A landscape with many valleys, sampled at points; each row gives a point and its height.
A ball rolls from a point to whichever of its 6 nearest points has the largest drop for the distance, and stops where none of them is lower. Distance is the straight distance between rows; heights are no part of it.
J899 height 53.4: [120 156 180 118 124  99  94 102]
J518 height 55.1: [154 150  96 148 141  81 152 110]
J722 height 36.0: [116 178 155  89 117 117 100 107]
J581 height 30.4: [124 108 133 116 128 161 101 173]
J744 height 43.0: [143 158  90 165 149 117 149 123]
J353 height 45.6: [ 96 192 143  93 113 141 139  90]
J306 height 26.3: [111 173 105  79  91 157 139 106]
J15 height 73.9: [143 102 125 118 135  52 165 133]
J360 height 66.2: [154 130 129 141 136  57 174  91]
J156 height 27.4: [111 128 154 126 143 126 103 172]
J230 height 68.3: [162 110 101 124 128  64 153 140]
J147 height 63.5: [119  61 128  75 104 167  79 116]
J528 height 10.7: [118 176 165  98 122 122 107  92]
J506 height 42.8: [111 136 176 125 130 101  89 136]
J837 height 16.0: [126 148 135  75 102 127  92 139]
J430 height 31.3: [129 122 138  90 116 136  87 162]
J757 height 10.3: [106 143 127 165 160 140 137 154]
J669 height 70.7: [151 102 109 123 126  57 163 146]
J12 height 8.2: [119 139 142 193 148 118 164 100]
J444 height 45.8: [133 125 125  68  92 143  90 135]
J151 height 38.0: [ 59 157 110 103  78 165 157 129]
J908 height 42.5: [138 139 102  71  79 161 103 104]
J938 height 15.4: [124 154  93  77  81 166 126 104]
J304 height 35.1: [100 106 184 185 146 111 125 130]
J667 height 32.8: [159 155  86 155 145 122 143 127]
J456 height 27.5: [144 106 100 138 145 195 117 137]
J769 height 29.7: [113 144 126 182 162 121 159 121]
J551 height 52.2: [143 151 116 170 148  88 171  88]
J487 height 76.9: [125  78 132  90 106 169  86 144]
J565 height 26.1: [125 105 122 129 140 180 112 169]
J586 height 30.9: [ 97 127 157 181 157 124 136 139]
J260 height 78.3: [128  93 139 112 144  66 183 151]
J840 height 32.0: [128 153 125 178 155 112 160 104]
J49 height 29.5: [118 130 148  98 121 122  87 166]
J62 height 37.9: [111 102 186 205 128 125 136 117]
J611 height 22.5: [106 126 142 133 149 137 109 175]
J73 height 71.4: [144 114 136 126 128  46 169 115]
J729 height 57.8: [150 134 144 181 129  93 182  67]
J766 height 15.8: [174 127  69 147 134 139 127 127]
J779 height 28.6: [115 118 161 203 141 128 163 101]
J932 height 33.2: [ 98 129 165 153 149 114 117 159]
J293 height 27.7: [133 164 106  70  87 153 113 107]
J332 height 20.8: [167 122  82 149 141 175 117 125]
J279 height 84.8: [128  92 135 105 153  95 199 162]
J270 height 64.4: [128  98 126  80 105 153  81 154]
J714 height 48.2: [131 103 138  83 105 145  83 161]
J599 height 61.4: [153 127 138 151 130  60 169  77]
J603 height 18.4: [177 135  70 149 133 127 131 128]
J997 height 32.6: [138 149 100 163 156 147 140 140]
J664 height 43.3: [124  77 116 120 142 202 101 133]
J377 height 66.3: [142 114 111  63  80 156  90 106]
J374 height 42.1: [137 143 132 179 145  94 171  81]
J266 height 40.0: [112 143 167 110 126  99  89 137]
J502 height 56.6: [108  53 130  86 127 183  83 122]
J38 height 25.2: [150 136  93 153 155 171 136 142]
J903 height 70.1: [154 100 102 117 121  65 155 149]
J294 height 38.9: [101 121 185 153 136  99 103 138]
J54 height 36.6: [ 76 177 118 101  93 159 157 109]
J66 height 75.2: [135  80 123  68  90 158  85 115]
J934 height 12.5: [110 131 128 145 153 150 122 165]
J501 height 15.5: [118 126 119 142 148 162 117 166]
J117 height 26.7: [128 172 141  74 107 123  97 118]
J583 height 23.4: [157 146  82 156 150 149 139 131]
J161 height 25.3: [142 116 100 143 146 191 121 147]
J284 height 10.2: [126 110 179 213 120 137 175 105]

For each start below, name the point where the ball stops.
J279: J766
J260: J766
J502: J757
J506: J757
J487: J757
J161: J757

Two balls start at each pair of points below. Name the first point that both come to, or write none.
J294 and J565: J934
J599 and J551: J12
J714 and J611: none
J66 and J147: J837
J360 and J73: J374
